Points, in no order, along strands that fork and pass close to each other.
Points whose rows are less than 82.1 apart are linked; no others are. Some points are linked to none.
tif: [ 14  -2   7  29  12  24  -8 -40  20   6  -5   5 -20 -15 -16  11  18 -22
 -21 -12  -2  30]
Tono: [ 35 -18  24 -18  28  16  -5   1   5  -1  29  26  11 -46  -1 -14  31 -38
  11  -1  29  11]
sifim: [-20  -3  14 -14  24  30   3 -34  32 -37 -24 -31 -28  35  -7  -2 -17  14
 -21 -22 -13   4]
redel: [ -1  30 -10  40 -10  33 -13 -44  10  16  11 -10 -22  -7  -3  10  30  -7
   5 -18  -5  17]
gize: [ -5  23 -16  51 -29  -2  -2 -20  12  43   3 -11  17  15 -13  11 -14  -1
  22 -34 -32  -1]
ved: [ -4 -14   9  19 -21  15   4  12 -21 -27 -21  17 -24  26  -5  23   8  -3
  27  18 -11  16]
zes: [-16  39 -14 -10  39 -30  22  16 -22   0  32  -4 -18   7  -5   7 -12 -23
   9 -25  -3 -26]
lat: [ 10  27  -7  12  -6   2   8  14 -29   6  22   4   9 -11 -28  -4  29  13
  44  -8  -4   3]
lan: [ -8  10  -2   7 -17  17   4  23  -7   7  22  19  29 -10 -23  27  19   4
  42  22   3  16]
Notog: [ 42 -10   0  -1  12   8  -6   5  -7   5  11  17  19 -52   5 -14  47 -18
  27   4  15   0]
pide: [ 17   7  33  -2  46  11  25 -38   9  14  41  29 -13  -7  17 -18  17 -12
 -24 -17 -10  31]
Mive: [  0   4  -9  26 -36   9   1  11   2  19  -2  17  52 -10 -21  22   7  10
  29  31  -7  19]
toma: [  4 -24  24 -48  -5  17 -14  17  -6 -32   5  -4   4 -39  10 -18  30 -15
  22  15  71   2]
Finev: [-11   0 -16   1  16  17 -11 -44  25 -18 -34 -41 -27  28   2  -6  -4  25
 -28 -32 -15 -17]
Reg: [ -5  15   0   4  29  39  -7   7  -7  -2  16 -12   3  32  23   1  14  -9
  27  26 -13 -28]
dabo: [  3   1  17  -5  23 -16  24 -10  13 -17  -6 -27 -15  -7 -27 -21 -36  -5
 -11 -29   3   3]
toki: [ -6  15  -1  17 -31 -41  11  -4  26  40   0 -14  26  -3 -21 -16 -13  15
  23 -20 -27  12]
vip: [  7 -13  55 -18  29   5  21 -26  14 -23  12  15  -4 -21   0 -14   3 -23
 -16 -12   1  45]
Pogab: [-10 -11 -23  19 -53  -9   5  19 -10  28   2  23  48  21 -19  23 -45  39
   1  22  11 -22]
Tizig: [ 18   1   2  26 -30 -18   3  14 -24   2  -6 -11 -18  15  -7 -20 -13  15
  14   2   7 -21]
giret: [-14   1 -18   9 -19 -20 -13  12   4   1 -32 -28  42  -1   1  -3 -28   5
   0  21   1 -20]
pofin: [ 32  13  -2  22 -16  14  -4   2 -29  14  18  13  -2 -23  10 -13  47  -2
  46   3   8   0]
nule: [-14  -6 -32  23  -6 -16  -3 -20  19  17 -43 -17  28  10  11  12 -35   6
  -9 -31 -50 -16]
nudu: [ 18  -4  13  28   7  17 -22  -6  13  14  -5 -12  -6   7  17 -20  -1 -20
 -41  22   7 -15]
ninis: [ -4 -18  -8  26 -30   8   1  15   4 -22 -44 -12   4  24 -21  24 -20   2
  28  -9 -17   6]
Niza: [ -3  10  27   2 -16  20  -9  -8 -28 -32  -4 -14 -41  -9  10 -21  18  -5
  22 -11  33   8]
maf: [ 20 -15  11 -10  38   3 -19  20  19  -4 -24  -8  12  -2  20 -17  -2 -35
 -27  38   7 -26]
tivas: [ -7  17   2   2   4  15   0  31   1   2  25  -2  26  42  18  -3   0  13
  21  41  -5 -32]
lofe: [  4  18  27  19  15  31  19  -2 -31  -8  37  23 -39  38   1  11   4 -20
  15  -2   2 -11]
fumag: [-20 -15 -27  20 -20 -23 -12 -18   9  -3 -60 -16  48   1   7  -3 -39   9
  12 -18 -27  -7]
dekom: [-35   6   1 -55   0  -3  -5  29   1   1  34  25   1 -21  25  25   8 -12
   4  47  18  25]
Duko: [-18  15 -26   8  21 -30  18  20   0   2  20  -3   7  22 -12  20 -26 -13
   6 -32 -31 -19]
vinog: [ 43 -18  10 -12  22  -5  14  20  -8 -19 -16 -10  12   6 -26 -26   3  25
  11  13   0 -29]
Sig: [-34   9 -19 -49  10 -13 -19  17   7  -1  -3  -3  25 -38  39   9   4  -6
 -14  36  23  12]
lupad: [ 36  -7   7  17  -2  -4  12   2 -10  -4  -8  -7 -17  41 -12 -29  -4  21
   1  -1  -8 -26]
Rup: [ 23 -10  28  42 -12  38 -10 -26  11  -8 -11 -13 -21  14 -36  -3   2 -14
  -4  -7  15  10]
riza: [ 10 -34 -18  -7 -37 -45   7  26  -4  22 -46  -3  22   7 -20   6 -46  31
   5 -18 -10 -10]
zuti: [  3  -5   7  19  15   2   7 -49  31  16   3   8 -27 -18 -32  21  -3 -22
 -31 -36 -12  36]
takun: [-15  14 -11  27  13   8 -23 -27  22  15  -8 -29 -16  -5  21   5 -18 -27
 -46  10   8 -11]
Rada: [  9 -16  45 -25  27  22   4   5 -14 -14  15   8 -23  -5  26 -19  -5 -42
  -4  21  48  -4]
lov: [-12  -9  -8 -79  -9  26 -10  14  10 -26  17  18  17 -34  12 -10  35  41
   1   6  37   8]
kiv: [-45  12  -6 -49  16   7 -14  10  17 -23 -20 -29  26 -19  23   7  10  -7
  15  27  12   9]
rumel: [  6 -18  34 -33  -1  30  -3  13 -22 -32   0  -3 -23  -6  14 -21   7 -11
  22  17  60  -1]
Vak: [  5   8 -18 -32 -21  13  -4  25  -7   5  24  12  39   5  18 -21  35  64
  13  19   3 -19]
Mugi: [ 12 -26  46 -26  28   9  -4  -6  29 -20  -3  16  17 -26   2  -9  21 -36
  -8  10  17  35]
rufi: [ -7  46  -3   1  27  -1  14  -5 -15   4  39 -12  -2 -13  -6  -7  15 -11
  35 -19  -3 -11]
Nul: [  6  12  -3  23   3 -14  17 -26 -13  28  38  23 -30  17 -10   1   5   5
 -21 -34 -23   6]
Bar: [-15  10 -15 -62  -5  23   5  30  -2 -18  21  23  15  -2  10   0  25  54
   4  17  10 -15]
koma: [  0 -10  14   5 -28  10 -14  -3  -1  -5 -16  15 -26  23  17  -7  20   4
  -1   7 -20  35]
bisi: [  0   7  -1  13  -2 -27  -7  17   7  12  -2 -14  26 -25  -7  -3 -19 -16
  -6  20  11  -7]
mefoz: [ -4   7   1  -1 -39 -34   4  33 -44 -13   8  -1 -10  -7  -5 -12  -6  20
  11  13  35   1]
vagaz: [-21   9 -35  11 -26 -27   8  30 -32 -11  -7  12   9 -21 -17  40 -24  -2
  27  -1   2  -3]
Gisi: [-36   1  -7 -20  -6  -7   2  36 -11   3  14  41  -3   6  30  36  -2 -18
  -1  47   4  24]
Rukun: [-18  30  -8  31   0  -5 -13 -23  25  25  21 -38  -8 -10  -2  -9 -23 -15
 -34 -19  -4 -17]
vuzo: [-15  -3 -34   0  22  -9  -1 -51  15  -6 -15 -26 -32  -5   0  11   1  14
 -36 -34  -9  -9]
Dipad: [ 16 -22 -11  10 -15 -51   8   7 -11  32 -28  17  -8   2  -8   2 -19   9
 -12 -16 -30  -4]
zuto: [ 23  -6  12 -34  39 -19  -3 -10   9 -19 -13 -18  10 -24  24 -44  16  -1
 -20 -10   4  -7]
ror: [ -5   8  27 -13  28  15  30 -43  14 -31   0 -30 -22   6 -23 -15 -21  10
 -20 -45   6   1]
Zadi: [ 26  -4   0 -17  31 -28   8  15 -28  15   6  29  -8 -15  20  -4   3 -13
 -33  32 -12  -9]
doti: [ 40 -13  31  32  -5  25   4 -23  -9   1  -3   5 -36  37 -24 -20   6  11
 -13  -5   0 -10]
vit: [-18   9  41   2   1  30 -19 -30   3 -24   3 -30 -39   6  12 -25 -10 -16
 -15  -6  35   6]
Darit: [  1 -24 -10  11 -50 -32  -3  36   2  16   1  -6  30  33 -17  16 -58  18
   2  -4  -6 -22]
suk: [-11  29 -24  43  -9  20  -9 -24   3  10  -3 -18   0  15  -8  11   7  -1
  24 -21 -27   1]
Veguf: [ 16  17   8  18  31   0  20 -38   0  37  49  11 -25   5   6 -18  10   9
 -30 -23 -21   6]
luvis: [  8  -3   9  16   0 -28   3   8   5   5  -4 -16   2 -20 -31  -6 -20 -21
 -12  -8   7  18]
did: [-20  13 -26   3 -44 -21   5  36 -46  -3  -2  10  -8  -9 -11  27  -2  18
  25  11  22  -5]
rifu: [-12   2 -20   4 -36  -2  16  16  18  38   4  18  65   8 -31  15 -15  42
  19  26 -12  -6]
dav: [-25   0 -18  11 -34 -41   1  -1  -4  19   3   2 -21   1  -1  15 -29  -5
   0 -69 -29  22]
Vinet: [ -9  -5   2  25 -26 -23   1 -14   0  23  20  15 -43  22  -2  28 -27 -16
 -28 -52 -24  24]
Guba: [ -5  26  11  18  28  53  -3 -18   4  11  40  -6 -28  34  21   9  13 -26
   6  11   0 -16]
vovi: [  4  -6 -13 -20 -23  -6  -4   5   1   2 -14   0  35  14   9 -24  28  53
  15  15 -11   0]
geb: [ 24 -13 -16  15   7 -37   6  23 -32  16 -16  29  -3   1  11  -5   1   1
 -20  23 -25 -11]
fiki: [ 11 -15 -13 -26 -11 -19   0  -1  -5   4 -23  24  22 -11  21 -19  45  31
  -3  15 -16  28]
lem: [-16  -5 -19  -4  22   3 -10  -2  13 -27 -47 -10  -9  16  29   8  -5 -16
 -18  10 -26 -12]
perib: [-13   5 -40  11   8 -15   3  -1  15   7  -8 -17   1  29   0  35 -34  -1
 -18 -63 -50 -19]
golaz: [ 28 -25  16  -9 -21  11 -13   4  -2 -16 -25  21   0  -9  12 -13  47  12
   6   9   3  29]
zezav: [  1 -10  28   7  10  30  13   5 -21 -13  22  43 -39  32   0  22  14 -18
  12  11  -2  18]
tani: [-40  -3 -11 -33  15  -2  -3   7  25 -34 -33  -7  20 -22  -1  27   2 -13
  21  18  -8  29]
med: [ 32 -28   9  -5  25   6 -10  21  16 -16 -39 -10  32  13 -13  -9   6  -3
 -15  41   5 -31]
Neza: [-24   1 -15 -11 -12   1   2  36  -4   1   7  18  25  23   9  29 -16   9
   3  52   4 -18]
litut: [ -9  -7 -14  16  17 -10   7 -56  14   7  10 -14 -36 -17 -16  23 -18   9
 -44 -49 -10  14]
pori: [-13  12  -6  33   0  11  -9 -22  22  -1  11 -48 -17  19 -23   8 -46  -7
 -11 -34  -2 -25]
taze: [  4 -20 -10 -64 -12  29 -13  21  12 -13  16  18  17 -57   7   1  30  -1
  14  16  66  -6]
gutal: [ 13  -3  15 -21  27 -16  -2  20 -30   7  12  20 -30 -19  24  -3   2 -34
 -16  27  19  -7]
vivez: [ 17 -19   2 -43  16 -28 -14   6  11   4 -24   3  34 -38  14 -30  30  20
 -18  13  -1  14]

A fork is a point with three links. Follow the links from the first point to the second and name the forks in between, in order.
redel, zes => tif
Mive, Veguf => lat
nudu, suk => lupad, tif
litut, takun => tif, lupad
Niza, Mugi => rumel, lat
vit, lofe => rumel, fiki, ved
zezav, Dipad => ved, fiki, rumel
tani, Vak => ved, fiki
Rup, Rukun => lupad

Follow the links from the first point to the second, and from the first to the third. Name the last point that the two ways share.
Nul, Zadi, bisi => lat
suk, Finev, med => tif
nudu, Finev, did => lupad
Mugi, dabo, gutal => lat
zuto, Gisi, geb => fiki
mefoz, gize, dabo => tif
med, vagaz, vuzo => lupad

A fork is a point with three links, a tip a point with one. Leave the first point through the second and follow the links. Name the first fork or tip that comes.
Reg, tivas => tani
toma, taze => fiki
perib, nule => tif
Darit, riza => rumel
litut, vuzo => lat

Name the points in between on the shortest way along the links from the first point to the second, in order.
dabo, Veguf => luvis, bisi, giret, fumag, nule, perib, Duko, zes, rufi, lat, pofin, Notog, Tono, Mugi, vip, pide
riza, koma => Dipad, geb, Zadi, gutal, Rada, rumel, toma, taze, lov, Bar, Vak, vovi, fiki, golaz
fiki, Reg => golaz, koma, ved, zezav, lofe, Guba
vagaz, sifim => did, mefoz, Tizig, lupad, doti, Rup, tif, zuti, litut, vuzo, Finev
gize, takun => suk, redel, tif, Rup, doti, lupad, vinog, med, maf, nudu
Dipad, zes => riza, Darit, Pogab, rifu, Mive, lan, lat, rufi
